A landscape with many peaks, sampled at points; each row gives a point and its height.
From any point a climber steps to the highest of the 2 points nearest to it. It stops when none of these is higher. Distance is the straight distance between rows; heights are no part of it.
kimum h=2.52: [105 141 139 196  91 143 142 124 140 108 137 170 178 129 130 180 220 129
 104 147 162 189 103  87 105 148 148 158 114 115  81 137 119]
dezi h=3.46: [172 134 155  95 128 122 134 105  94 114  48  85  62  86 111  98 122 139
 151  80  77 126 140 148 193 142 162 104 104  94  79  79 151]
zako h=3.37: [113 167 162 119 119 139 120 128 162 177 113 126 117 144 151 108 132 111
 124 122 103 111 123 126 145 111 122 137 134 140 121 140 135]
zipok h=4.92: [132 150 169 137 148  98 111 175 112 179 167 111  88 163 109  65  93 173
 156 125 123  54 118 188  90 170 115 107 103 152 103 125 103]
demiv h=4.62: [ 85 118 113 166  84 149 180 112  95  95 169 127 166  78 117 182 182 170
 117 149 134 137 155 139 123 100 170 169 146  61 116 139 142]
Veva h=4.78: [154  83  76 112 172 136 130  79 105  76 121 135 114  77 113 140  75  99
 143 122 163  87 140 175 122 115  84 100 178 126 203 126 147]
Rel h=3.10: [114 142 132 124 125 135 117 125 157 170 131 137 128 144 137 119 124 100
 117 132 117 107 124 144 127 107 107 127 161 151 159 144 140]
Boti h=5.31: [146 121 128  90 139 105  84 123 190 143  84 147 152 183 149  93  93  66
 129 136 144 127 109  91 123 147 104 124 124 163 162 134 140]
vut h=3.77: [ 58 163 113 194 101 114 160 136 126 179 195 114 139  98 160 145 154 171
  82 122  99 124 144 130 114 104 173 180 151  89 112 153 104]
dape h=2.80: [ 96 114  99 131 124 138 120 130 159 160 149 145 153 150 131 136 133 104
 105 152 135  99 140 157 102 104 108 138 185 147 188 154 139]
Zor h=0.58: [115 197 177 137 138 120 111 156 153 173 122 105 127 142 149 127 136 158
 129 137  83 122 130 138 132 151 142 146  84 114  46 126  92]
kupo h=2.12: [171 111  97  90 150 142 151  89  97  35 125 136 134  78  98 160 118 131
 172 111 129 145 160 118 174 103 127 103  97 127 111 110 159]
sif h=5.63: [138 129 108  86 132 130  85 114 210 149 108 155 166 174 147 103 104  59
 131 152 134 126 126  84 127 118 110 143 132 159 172 137 151]
tob h=5.76: [147 123 116 119 136 131 133 118 130  85 118 155 144 137 120 138 100 104
 142 131 151 128 126 126 129 128 100  92 141 159 146 138 140]
tepen h=6.25: [175  79 114  92 138 100 109 107 150  67  80 151 155 132 157 150 100 108
 137 138 167 167 116  52 169 122 106 119  60 140 146 120 135]
Bovo h=1.06: [ 76 175 143 177 145  99 135 165  89 177 187  90  84 127 143 125 121 183
  89 121  81  93 114 162  98 131 133 126 123 122  98 140  61]
tebuf h=3.81: [152  89 155 151 120 109 131 114 129  61  78 157 122 131 150 150 157  91
  95 131 189 177  92 105 102 145 108  83 101 135 137 147  98]
viki h=1.04: [127 157 198 143 107 124 108 130 152 167  54 121 106 160 174 105 172 110
 100 128 122 172  86  99 146 164 137 144 109 115  82 131 100]
filek h=2.01: [103 116 187 157  82 123 181  86 119  95 113 137 116  82  89 148 204  99
  89 143 129 184 133 113 115 118 181 153 117  49  88 116 146]
kinuv h=1.78: [109  95  80 145 132 137 158 119  65 104 169 102 103  96 118 175 141 177
 117 115 120 118 152 171 139 113 123 136 174 109 168 129 125]
fipu h=6.75: [149 132  91  98 162 119 113 165  96 153 188 132 128 141  86  84  73 169
 179 124 128 101 133 175  96 145 106 101 119 174 132 106 133]
sala h=4.25: [137 124 173 134 111 128 129 110 174 137  72 144 120 152 177 118 162  74
  99 124 150 143 103  94 131 126 115 129 142 134 149 154 136]
bes h=5.78: [181 112 110  60 165 107 102  87 135 115  66 146 123 128 136  96  45  82
 154 118 136  96 115  99 162 149 107 118 133 142 170 103 176]
Muk h=5.64: [128 124  65  94 165 131 115 120 102 149 173 125 127 120  98 110  95 130
 143 131 127 102 148 154 135 106  98 129 175 157 178 126 141]
kotiz h=4.47: [143 100 155 130  99 150 180  78 138  79 117 134 135  78 105 152 173 104
 124 126 139 154 162  98 137  92 158 137 120  63 113 133 153]
moram h=1.83: [107 140 114 140 140 135 162 110  78 152 165  87  66  85 126 131 137 153
 112  93  95 115 137 157 156 100 141 126 150 108 136 136 117]
nat h=0.71: [110 198 175 152 134 115  84 161 193 195 124 107 147 161 158 120 157 134
 109 135  88 121 120 126 107 145 135 157  95 120  61 142  89]
Fav h=4.99: [136 116 107 117 132 153 148  83 151 104 122 144 133 110 133 143 118  94
 135 136 144 106 154 134 146  89 110 136 158 112 166 145 157]
Tev h=1.75: [174 105 152 111 113 103 123 124  83  91  38 112  88 126 116 102 108 151
 164 109 120 148 117 122 173 176 159 103  75 111  72  78 123]
luto h=4.15: [148 108 153 127 108 133 176  69 114  80 105 121  94  76 100 152 167  99
 116 105 115 145 157 138 134 100 153 109 132  69 114 122 153]
bute h=6.15: [111 165 136 145 115 141 132 157  93 101 151 140 166 136 106 158 149 163
 155 140 117 172 116 121 121 161 132 101  83 161  51 127  91]
vufel h=4.85: [113 133 117 140  96 151 182  94 103  97 167 125 161  71 107 173 179 159
 135 135 129 147 160 123 149  85 177 167 121  73 107 142 147]
neb h=3.67: [116 159 172 140 104 139 129 116 198 196 102 128 125 147 169 104 163  93
 106 121 118 123 119  94 140 108 132 171 142 117 125 151 147]
metok h=3.59: [128 120 149 172 103 137 139 138 102  77  97 155 123 136 120 172 149 117
 101 132 159 150  95 154  85 161 102  65 149 152 125 142 111]
tarus h=3.49: [139 161  89  75 159 135 114 151 126 137 164 124 143 112 112 120  92 173
 171 126  87 118 163 118 171 102 131 143  89 147  89 107 141]
ded h=5.96: [110 168 183 147 130 122  95 166 162 195 110 117 119 172 149  89 137 116
 113 132 106  99 100 151  92 148 110 118 130 157 108 145 101]
rakaz h=3.82: [154 147 143  96 145 128 125 114 111 135  97 117  86 116 125  87  91 121
 157  97 110  94 120 150 167 135 118 104 138 140 128 110 149]
Sofuf h=1.86: [119 133  72 103 178 135  66 190 140 189 213 100 138 158 102  84  88 121
 130 163 115 107 124 159  59 107 155 143 149 159 181 135 100]
bonas h=6.31: [175 115  71  66 165 114 117 125 107  85 128 161 156 127 103 118  48 130
 188 128 142 122 132 112 146 153 107 107 102 166 133  99 168]
Koden h=0.87: [123 168 190 151 121 118  87 160 174 187  76 114 122 168 168 112 163 129
 111 137 113 150 109  98 136 162 133 156  91 122  61 127  87]
kaza h=5.91: [169  67 132 104 127 110 119  90 154  56  83 154 149 108 163 149 124 107
 124 132 174 178 127  55 161  99 127 126  57 112 143 118 128]
gesep h=1.53: [ 89  85  68 151 137 144 152 142  54 117 191  89  87 114 123 180 131 195
 103  99 109 119 144 155 129 145 126 142 197 116 159 127 111]
Kezib h=3.19: [130 112 144 162 101 143 157 110  95  60 103 143 115 108 108 181 157 119
 107 124 142 165 119 154 111 137 126  76 131 127 117 132 118]
lil h=4.50: [140 142 179 142 113 112 112 153 130 128  77 146 122 174 146 104 130  98
 113 125 152 138  75 123 111 181  96  84 128 172 120 143 105]
fal h=3.63: [170 143 148  96 138 129 127 108 103 115  74  94  68 103 123  95 108 131
 155  85  99 105 132 158 189 132 139  97 116 116 108  99 159]
Lifo h=5.17: [153  70 150 141 109 128 149  97 165  71  97 154 149 106 144 142 183  96
 102 143 195 178 125  58 125 105 129 140  95  87 132 142 127]
zif h=3.21: [142 147 122  98 111 145 109 132 176 136 120 134 162 145 142 142 128 131
 160 125 104 152 151  64 176 109 137 170  85 140  90 109 143]
Sava h=2.93: [ 93 190 186 164 106 132 137 126 159 187 116 120 125 123 169 123 176 124
 101 120 106 143 113 117 124 131 153 162 118 106  82 142 114]
Gaku h=3.92: [135 141 181 129 105 136 135 102 189 174  77 136 109 154 173  94 155  71
 100 126 137 123 115  79 151 107 129 158 144 111 146 147 158]
zozur h=5.98: [175 127  96  60 164 115 103  99 120 123  98 144 118 122 121  79  42 106
 172 121 122  87 123 126 159 143 113 117 140 148 159  85 178]
zoko h=5.46: [112 163 172 145 138 110 107 180 129 178 145 120 122 162 119  83 117 139
 131 132 108  85 101 175  84 149 107  98 120 162 111 141  98]
Mazep h=4.88: [135 147 161 100 135 115  88 139 176 180  87 129 129 178 146  73  95  77
 136 132 125 100 103 125 121 142 110 119 146 164 147 130 133]
vit h=1.40: [166 119 186 122 111  95 111 136 126 139  12 111  81 155 158  87 110 126
 125 115 136 145  99 112 170 178 137 106 105 113 109 112 105]
lekig h=4.37: [156  96 164 127 110  96 118 107 100  56  73 137 118 135 134 146 164 110
 106 127 176 201  95 102 137 149 123  80  74 129 113 120  90]
zadak h=0.98: [100  81  36 109 169 146 123 160  62 143 209  94 100 135  94 144 102 166
 108 108 111 108 160 146 109 143 104 168 207 143 176 125 116]
segor h=1.39: [ 86 148  71 124 159 128  98 176 160 198 215  99 140 146 121 120 120 144
 114 128  96 121 151 139  87  84 154 174 140 133 166 152 103]
kon h=5.67: [144 142 145 107 146 117  77 197 173 158 150 132 159 202 110  69  92 129
 174 152 128 109 109 152  63 165 135 109  93 171 113 123 121]
raren h=2.92: [ 79  67  98 143 112 144 140 111 132 168 173 110 110 135 153 140 126 136
  78 143 128  67 144 153 125 104 124 179 224  95 218 132 146]
gupek h=3.45: [ 63 174 133 179 120 116 141 150 146 206 184 109 125 124 172 129 154 161
  81 126  87 112 131 137 100 101 153 160 148 112 124 149  95]
gem h=4.91: [162 115 166 128 103 105 120 132  87  74  62 133 103 143 126 120 137 120
 130 121 157 182  97 120 140 179 125  75  77 132  93 106 101]
femi h=4.09: [ 96 140  59 121 149 142 140 153  92 148 214 106 147 112 110 160 130 184
 139 120 102 135 166 137 129 104 132 155 131 139 126 146 105]
poson h=4.39: [124  87 142 162 113 146 148 106 135  95  95 137  99 115 137 164 132 101
  93 120 148 103 128 172 100 115 107  94 180 112 180 142 139]
netul h=2.19: [103 116 169 185  67 141 184 111 136 104 121 141 147  73 109 147 202 116
  79 153 147 158 123 109 107 124 175 170 139  43 107 139 156]
vof h=4.36: [ 64 112 119 187  71 139 174 125 103 115 181 124 143  95 149 189 178 194
  81 147 117 144 133 161 117 132 172 167 165  70 122 137 130]
zil h=2.69: [117 177 188 138 104 140 136 116 134 145 107 118 117 113 147 136 166 128
 121 120  98 162 126 114 154 131 162 151 104 101  71 128 118]
Lokan h=3.44: [147 147 160 116 119 118 149  81  87 112  84  88  60  84  89 115 151 119
 128  85  85 141 132 170 162 135 159  87 112  93  84  94 135]
Dage h=0.68: [ 82 136 120 149 166  99 110 183 126 209 196  82  84 154 126 103 106 143
  88 128  87  70 118 155  79 122 132 139 155 144 143 140  80]
duk h=5.97: [116 142  99  89 131 144  95 106 205 178 135 148 159 158 139  96 116  69
 126 153 122 107 146 114 122  90 123 160 158 142 179 143 156]
zupa h=2.57: [108 115  63 104 132 145 104 132 160 156 171 138 174 147 120 135 119 105
 128 164 133 113 151 156  95 100 107 146 173 152 196 145 135]
fugab h=6.71: [173  84 127  99 127  73  92 135 133  95  66 152 163 157 162 129  91 122
 135 141 174 161  93  77 161 155 101 113  52 153 150 118 123]
Korom h=4.63: [123 149 154  95 150 108  80 142 175 194 117 133 127 169 130  49  83  63
 133 141 123  80 101 155  98 128 121 117 159 169 161 121 124]
zerut h=5.77: [133 148 129 140 117 128 120 171 106  96 150 143 174 160 102 148 135 152
 160 141 134 163 115 123 109 171 106  89  91 181  72 130 110]
Nul h=4.07: [142  96 150 158 116 127 145 103 123  69  71 137  89 106 119 159 127  89
 101 106 158 113 111 170  90 132 102  65 167 122 170 141 137]
nise h=5.14: [133 141 140  98 150 114  71 172 172 178 140 129 145 187 119  53  79  92
 153 154 136  87 100 165  56 150 133 102 136 174 153 123 123]
lebas h=2.35: [123 141  69  84 152 136  86 141 164 152 166 140 172 156 108 109  94 100
 153 159 128 126 138 141  97 111 125 130 149 163 170 141 139]
Poze h=0.88: [ 74 154 121 175 151 100 125 184 109 186 201  93 102 142 133 132 119 171
  80 121  84  90 115 158  81 127 135 126 149 140 126 147  68]
vas h=0.48: [123 187 155 127 144 115 101 184 149 155 144 116 150 155 121 131 119 177
 152 144  87 115 144 128 128 150 135 139  64 130  45 123  93]
dokez h=2.77: [ 92  70 105 144 101 153 143 112 149 159 155 122 146 132 158 138 132 131
  87 159 150  70 147 150 115  96 114 188 204  80 216 131 160]
zap h=1.54: [ 99 144 125 160 152 125 161 119  57 154 163  70  37  81 124 118 142 169
  96  82  77 111 130 164 140 121 150 120 152 100 124 123  92]
nide h=2.06: [107 126  99 143 119 153 159 111  95 115 166 119 140 102 121 172 151 159
 124 124 126 133 144 153 140  98 131 128 147 119 132 145 135]
sov h=4.72: [173  98 160 122 130 102 131 102 120  70  56 128  87 120 129 125  95  81
 125  92 170 128  95 127 122 159 101  68 121 131 160 130 129]
bov h=1.22: [150 129 190 121 110 116 110 139 140 152  31 111  91 164 167  96 136 119
 115 129 129 164  99 104 166 165 133 128 100 122  85 119 101]
reti h=5.43: [156 121 113  85 136 126 118 112 154 102 104 157 149 144 140 127  91  96
 152 133 135 124 139  87 160 124 102 123 119 146 145 126 152]
biful h=6.00: [150 142 120  97 153 117  89 198 152 146 171 135 163 184 100  78  76 156
 186 151 131 109 130 156  67 161 136 111  75 164 106 114 128]
kuda h=0.45: [117 148 143 121 188  90  93 168 122 211 179  75  71 151 119  60  87 134
 112 126  95  48 122 153 106 119 130 147 143 130 136 122  88]
godi h=3.43: [145  82 151 154 114 132 149 107 147  76  84 157 125 121 152 156 154  85
  96 133 176 155 113 108 101 127 102 100 139 121 148 150 120]
sigam h=1.89: [186 123 122  97 131 122 136 131  70  71  77 113 103 106 105 110  96 164
 185  96 115 130 137 127 180 161 147  98  82 130  79  75 156]
lovat h=2.05: [177 125  80  86 159 137 144 116  70  45 143 131 127  79  85 147 104 158
 181 104 126 137 153 141 180 120 125  91 103 143 111  96 161]
viti h=5.35: [143 130 135 138 108 116 113 171 112  90 119 147 175 171 128 136 147 151
 147 142 156 188  93  95 125 180 101  95  72 180  74 123  94]
tofe h=3.99: [121  81 100 138 146 133 127  84 112 116 118 120  73 103 130 131  98 106
 101 118 148  71 125 186 120 103  96 112 213 122 221 124 143]
Lizor h=5.79: [124 168 148 129 116 143 132 136  96  99 126 129 135 125 114 147 143 158
 157 127 105 169 124 117 145 147 141 107  81 139  54 113 104]
fene h=2.18: [109 157 156 144 111 142 161 101 110 157 126 115  83  98 141 130 151 127
 111 109  95 127 129 154 145 104 147 121 137 107 129 144 131]
Mizi h=2.46: [125 155 178 132  98 144 159  95 127 132  99 119  93 107 142 127 162 102
 115 113 107 146 123 123 148 113 160 127 122  98 101 133 139]
kurub h=6.18: [126 132  88 100 169 120 113 150  93 161 188 118 115 134  93  94  86 148
 150 124 121 100 134 164 113 127 104 117 150 162 156 115 121]
sepu h=4.28: [167  99 160 140 114 106 146 101 109  61  60 129  78 104 107 144 123  85
 104  94 166 141 101 148  98 155 113  57 133 127 148 129 114]
sed h=6.16: [169 132  72  54 173 121 102 113 119 121 134 155 144 118 103 102  52 119
 180 131 123 106 142 127 153 132 102 116 124 160 154  92 176]
fatak h=5.30: [144 112  49  73 168 132 106 102 126 124 157 148 151 115 107 119  84 108
 147 154 143 105 152 148 124 104  91 131 170 153 193 131 147]
kapu h=4.42: [141 153 158 134 154 116 124 147  91 163 140 104  71 123 114  71 102 172
 158 102 114  70 117 182 138 160 113 101 118 142 105 112 116]
Gog h=5.45: [139 142 162 132 107 138 137 124  89  87  92 124 117 133 116 142 143 134
 138 126 121 175 110 121 151 153 141  97  90 134  69 110 104]
sipa h=2.43: [130 105 104 148 114 159 160 117  95  36 140 144 167 100 103 213 161 147
 151 141 160 166 154 140 116 123 124 102 128 128 104 131 115]
vasad h=2.28: [107 137 118 153 101 156 154 110 131 120 144 139 161 120 132 166 170 134
 122 139 136 140 145 118 135 100 136 142 139 124 115 150 139]
vogug h=6.34: [147 144  96  80 164 124 100 179 129 152 184 137 149 156  93  84  75 166
 179 145 109 109 136 156  98 134 124 113  93 164 124 110 136]
zures h=1.63: [ 98 156  88 117 169 125  70 195 162 200 213  93 140 161 117 101 107 127
 117 149 104 101 124 149  61  95 162 159 126 142 163 147  98]
Boge h=2.13: [122 137  65  92 159 137  87 179 134 162 203 126 166 157  92 101  92 130
 151 159 122 124 134 162  72 118 132 121 143 171 175 135 122]
kal h=5.19: [120 147 129 116 112 154 164  91 121 123 142 123 138  82 130 151 160 146
 141 115 106 147 159 109 177  84 166 157 113  94  99 134 151]
bano h=4.44: [149 109  83 120 172 124 122  80  83 110 131 120  85  87 108 107  85 111
 129 113 156  83 129 174 143 115  90 103 191 138 208 118 158]
pofaz h=4.43: [ 81 148  65 146 126 131 133 168 122 152 212 115 173 127 120 173 148 185
 126 128 107 140 156 145 111 109 135 149 130 146 126 150 105]
lib h=5.55: [113 148 117 125 108 152 165 100 153 153 169 126 151  91 138 131 153 136
 141 124 115 120 167 106 169  69 157 179 136  90 131 146 161]
lazok h=3.26: [ 85  89  94 137 148 136 130 113 107 184 159  95  69 128 140 112 120 123
  88 118 114  75 132 149 130 105 121 152 226 120 211 127 132]
mam h=2.61: [ 98  83 105 154  92 157 165 117 136 134 162 119 156 103 147 154 149 151
 104 158 142  88 155 147 129  90 129 183 180  67 187 145 164]
nug h=2.08: [ 85 177 161 176 100 143 150 116 114 119 140 139 146 113 124 159 193 131
 114 129 121 197 120 108 121 136 175 160  96 100  52 125 107]
zed h=5.22: [146 108 109 103 137 149 133  90 180 101 111 160 154 131 138 141 109  86
 142 141 149 124 148  87 151 101 108 142 140 127 159 139 161]
vavo h=5.68: [162  88 147 114 126  80 108 161 122 137  58 150 133 190 145  72  60 150
 183 124 156 119 115 114 127 211 127 112  78 154 121  93 129]
Lovag h=3.72: [117 149  67  89 170 138 119 150 114 158 205 108 132 108 104 123 111 174
 154 119  89 125 163 133 159  92 126 156 109 145 122 125 125]
puse h=6.21: [172 102 121 121 138 123 136 118 104  38 103 149 136 121 114 149  98 116
 152 114 166 150 116 106 138 150 100  71 106 150 125 126 131]
Rivan h=5.47: [177  94 137  80 155  97 101  89 148 108  39 141 114 138 162 109  58  66
 131 118 151 118 100  81 166 145 105 116 120 128 176 116 156]
buzon h=1.87: [ 83 160 184 160  87 132 167 100 112 116 117 131 120 101 116 141 195 112
 100 132 120 200 108 115 121 135 190 159  97  76  67 117 122]
Dedos h=4.06: [142 150 127 111 152 130 128 126  93 147 137 106  81 109 111  92 101 150
 154  96 114  94 122 170 158 130 112 104 134 143 132 112 135]
baga h=5.87: [124 141 112 120 109 153 144  98 176 167 152 142 159 121 138 123 139 110
 137 131 126 112 166  90 162  77 133 181 139 107 149 144 170]
Debem h=2.26: [151 103 108 123 131 153 161 102 112  28 134 146 161  96 105 187 144 136
 165 132 150 168 161 108 145 105 130 113 108 122 101 132 133]
rol h=6.56: [174 105  97 100 152 113 125 126 105  44 127 168 171 132  99 145  68 122
 180 126 169 147 121 111 131 159  90  83 104 170 137 121 149]
volu h=3.60: [105  90  93 137 146 132 132 106 101 152 147 116  83 119 127 121 110 121
 105 121 128  82 132 171 129 102  99 133 215 139 212 127 133]
nofa h=4.68: [165 106 173 114 115 115 131  97 154 103  52 136  96 136 166 121 134  74
 101 112 157 149 108  89 155 122 120 114 115 115 150 136 133]
bikol h=1.60: [184 100 163 117 117  95 125 142  97 113  26 118  83 148 137  93  93 148
 159 113 133 137 107 123 170 192 141  97  86 121  98  92 120]
pokuz h=1.97: [180 129  95  89 153 134 132 124  63  68 118 118 105  77  86 120 100 179
 187  90 118 120 145 142 185 140 135  97  84 141  89  74 166]
fuf h=5.05: [145  92  68  95 165 139 123  93 128  81 130 155 157 101 112 151  76  98
 150 151 163  97 152 154 114 115  73 117 173 138 197 136 143]
kat h=5.09: [171  99 153 102 138 104 116 101 135  81  47 135 103 131 150 120  94  77
 121 107 161 132  97  96 152 146 102  91 114 128 164 133 142]
rop h=4.71: [131  93 126 141 127 149 164  91 129  87 112 132 111  95 133 152 132 102
 119 124 143 109 144 159 126  93 115 112 171 101 170 144 149]
zop h=3.15: [126  83 127 160 113 155 151 116 158  83 109 161 161 130 144 173 151  99
 107 143 172 133 133 119 104 120 105 126 149 118 147 155 141]
dibad h=4.89: [146 133 152 120 117 112 106 160 141 125  91 145 141 176 138 104 116 113
 140 128 144 146  95 108 121 172  99  99 107 172 114 128 117]
divub h=0.85: [ 91 101  55 107 174 138 116 150  94 180 208  90 101 136 103 120 102 140
 109 115  96 103 157 133 110 110 123 174 194 138 181 124 110]
sozug h=4.10: [ 62 131 109 188  91 129 159 138  97 150 187 116 126 108 152 173 160 191
  82 129 103 131 128 158 114 128 157 154 165  99 133 145 109]
kag h=2.29: [ 79 165 141 185  98 149 145 136 112 115 143 149 170 127 128 182 194 143
 114 141 130 190 114 115 101 150 154 134 109 134  62 135 106]
lazol h=1.09: [ 91 128  75 119 172 126 125 158 114 192 209  96 110 129 116 116 111 150
 116 120  93  98 152 133 121  97 128 165 159 141 159 139 103]
zaros h=2.33: [104 143 153 193  69 144 176 124 149 148 132 139 167  79 132 131 189 128
  79 146 139 124 122 106 122 113 168 187 156  51 122 151 162]
zomen h=5.27: [153 125 153 111 128  99 102 168 136 133  97 145 138 183 129  89  85 138
 170 131 142 125 109 120 119 196 111  98  90 169  97 108 126]
tuzo h=3.97: [133 132 154 165 105 127 135 151 107 101  98 154 134 164 125 144 142 108
 111 129 154 149  82 139  96 176  88  66 136 175 125 146 112]
lut h=4.77: [147  76 156 152  92 135 171  89 152  73 108 145 152  76 106 143 183  97
 111 149 173 170 152  70 122 105 158 156 110  55 117 125 141]
nus h=3.07: [144 136 135  94 106 131 112 122 156 127  81 126 143 137 160 142 137 146
 161 128 100 160 156  47 196 103 159 182  78 112  80  94 150]
gib h=5.52: [163  63 143 125 125 125 132  93 182  76  89 160 155 107 168 139 145  84
 111 139 195 166 129  50 140 103 115 139  81 105 148 148 130]
ven h=2.60: [111 118 122 168 100 159 158 119 106  47 135 155 172 114 106 204 185 139
 125 148 155 187 137 126 108 128 141 118 115 121  89 130 119]
dis h=2.66: [129 152 159 129  85 146 144  98 157 125 120 140 152 111 140 139 183 121
 131 128 129 169 139  57 166 107 174 187 102  82  84 126 144]
gezu h=5.92: [101 161 126 159 115 137 107 166 170 161 151 135 180 162 131 147 163 132
 126 135 115 144 115 127  94 139 121 127 111 165 103 152 109]
Vele h=5.18: [123 120  88 107 156 150 141  93 119 137 154 130 119 103 124 126 113 118
 139 124 121 101 160 143 159  77 114 139 165 124 178 137 148]
kugo h=1.24: [ 85  97  70 147 156 129 132 178  54 143 207  92  95 132  97 151 107 195
 108 104 106 108 134 154 101 151 113 137 194 154 158 124 101]
kiza h=2.49: [118 151 145 151  95 153 146 112 156 132 142 144 167 115 135 149 181 126
 127 133 142 154 139  76 139 113 151 170 116 105  97 142 147]
sut h=0.38: [141 165 129 117 129 124  95 184 146 135 147 130 172 164 112 129 112 170
 171 147 104 139 138 113 126 155 129 125  62 161  64 116 113]
noza h=6.27: [131 150 113  84 137 142 112  98 196 182 132 142 143 137 150  96 104  84
 137 135 115 102 151  97 156  83 128 169 151 129 165 132 165]
tozu h=2.94: [114  90 129 185  90 158 148 134 176 100 118 165 185 129 146 178 187 125
  94 157 176 134 126 113  89 130 114 164 161 107 138 147 150]
Saka h=6.47: [115 159 157 139 126 129  98 168 172 171 121 133 159 181 133 110 143 107
 123 134 114 127 101 129  90 138 108 116 126 170 111 146 114]
vode h=5.48: [ 90 165 127 161 115 139 135 161 127 149 167 131 169 141 126 160 157 159
 123 137 110 142 118 145  99 130 124 119 119 158  97 150 101]
pogon h=6.19: [176  83 124  90 132  72  93 153 123 116  63 150 161 187 151  98  64 125
 163 137 167 143  96  86 139 188 106 105  69 163 145 100 136]
babif h=2.84: [120 110 143 167 100 143 152 116  99  45 115 152 145 121 117 189 193 117
 107 144 159 197 118 117  98 145 136  98 107 123  98 137 105]
nuna h=3.18: [ 83 189 166 166 121 120 129 137 156 198 138 106 115 133 163 120 151 145
  95 125  89 109 122 148 110 111 143 149 132 119 104 152 105]
Sopeg h=0.28: [138 139 157 114 188  82  87 156 115 209 173  81  53 150 111  31  82 150
 134 125 112  34 130 176 114 143 126 143 130 129 131 109 107]
fanap h=3.83: [144 121 162 118 108 117 159  68 106  90  85 105  65  79  92 138 164  91
 105  93 107 147 142 156 138 118 150  90 126  82 108 104 141]
gami h=2.86: [142 127 164 118  95 131 126 102 148 117  90 137 140 120 153 130 175 133
 135 129 123 192 138  40 191 105 182 182  76  86  82 102 145]
nuvu h=4.93: [ 68 142  94 176 108 134 133 174 102 137 192 129 160 128 128 191 156 191
 105 139 110 144 126 169  93 141 129 117 151 155 121 148  94]
nom h=1.23: [ 89 163 125 175 154 109 149 153  56 167 183  81  66 103 132 127 120 187
  98 101  77  98 120 155 113 135 137 122 135 116  94 131  68]
bon h=3.35: [134 160 107  80 135 143 110 134 159 147 132 124 146 138 127 127 108 140
 165 126  88 125 151 103 172  99 126 153 101 145 108 115 147]
dup h=2.74: [111 113 119 189  93 152 136 137 155  98 135 167 191 142 136 190 204 126
 100 155 174 167 111 100  93 143 115 146 134 133 108 146 126]
fid h=2.48: [106 111 129 164  86 157 174 115 153 139 140 134 165  93 136 148 173 131
 105 152 144 107 143 120 129  87 144 174 162  65 155 150 170]
kezuk h=0.08: [162 122 154  92 183  88  77 144 136 208 125 108  69 147 117  19  61 141
 166 132 118  29 134 184 119 156 136 142 136 139 135  87 142]

Call two points neighbours if one is among the 2 nearest of the other. Go from one point of each pair to the other, from neighbour to neighbour, staying as high as possible. Name the lowest point that can't be avoided.
bute, fugab -> divub
Saka, fugab -> Lokan
fipu, bute -> buzon
noza, rol -> Korom
rol, fipu -> Fav

Two climbers start at each pair of points below. Name the first point that both come to, or write -.
buzon, babif -> -
zop, nide -> -
bon, zako -> -
Koden, Gaku -> -
sepu, nofa -> kat
kotiz, kiza -> -
kugo, Dedos -> Saka
Nul, sala -> rol

Where does a climber stop that starts at each point below?
Boge -> rol
neb -> rol
dis -> Saka
Zor -> fugab
dokez -> fipu
vof -> noza
zadak -> Saka
dezi -> Saka
lovat -> fugab
Korom -> fipu
Sopeg -> noza
Lokan -> fugab
tuzo -> fugab
kezuk -> noza
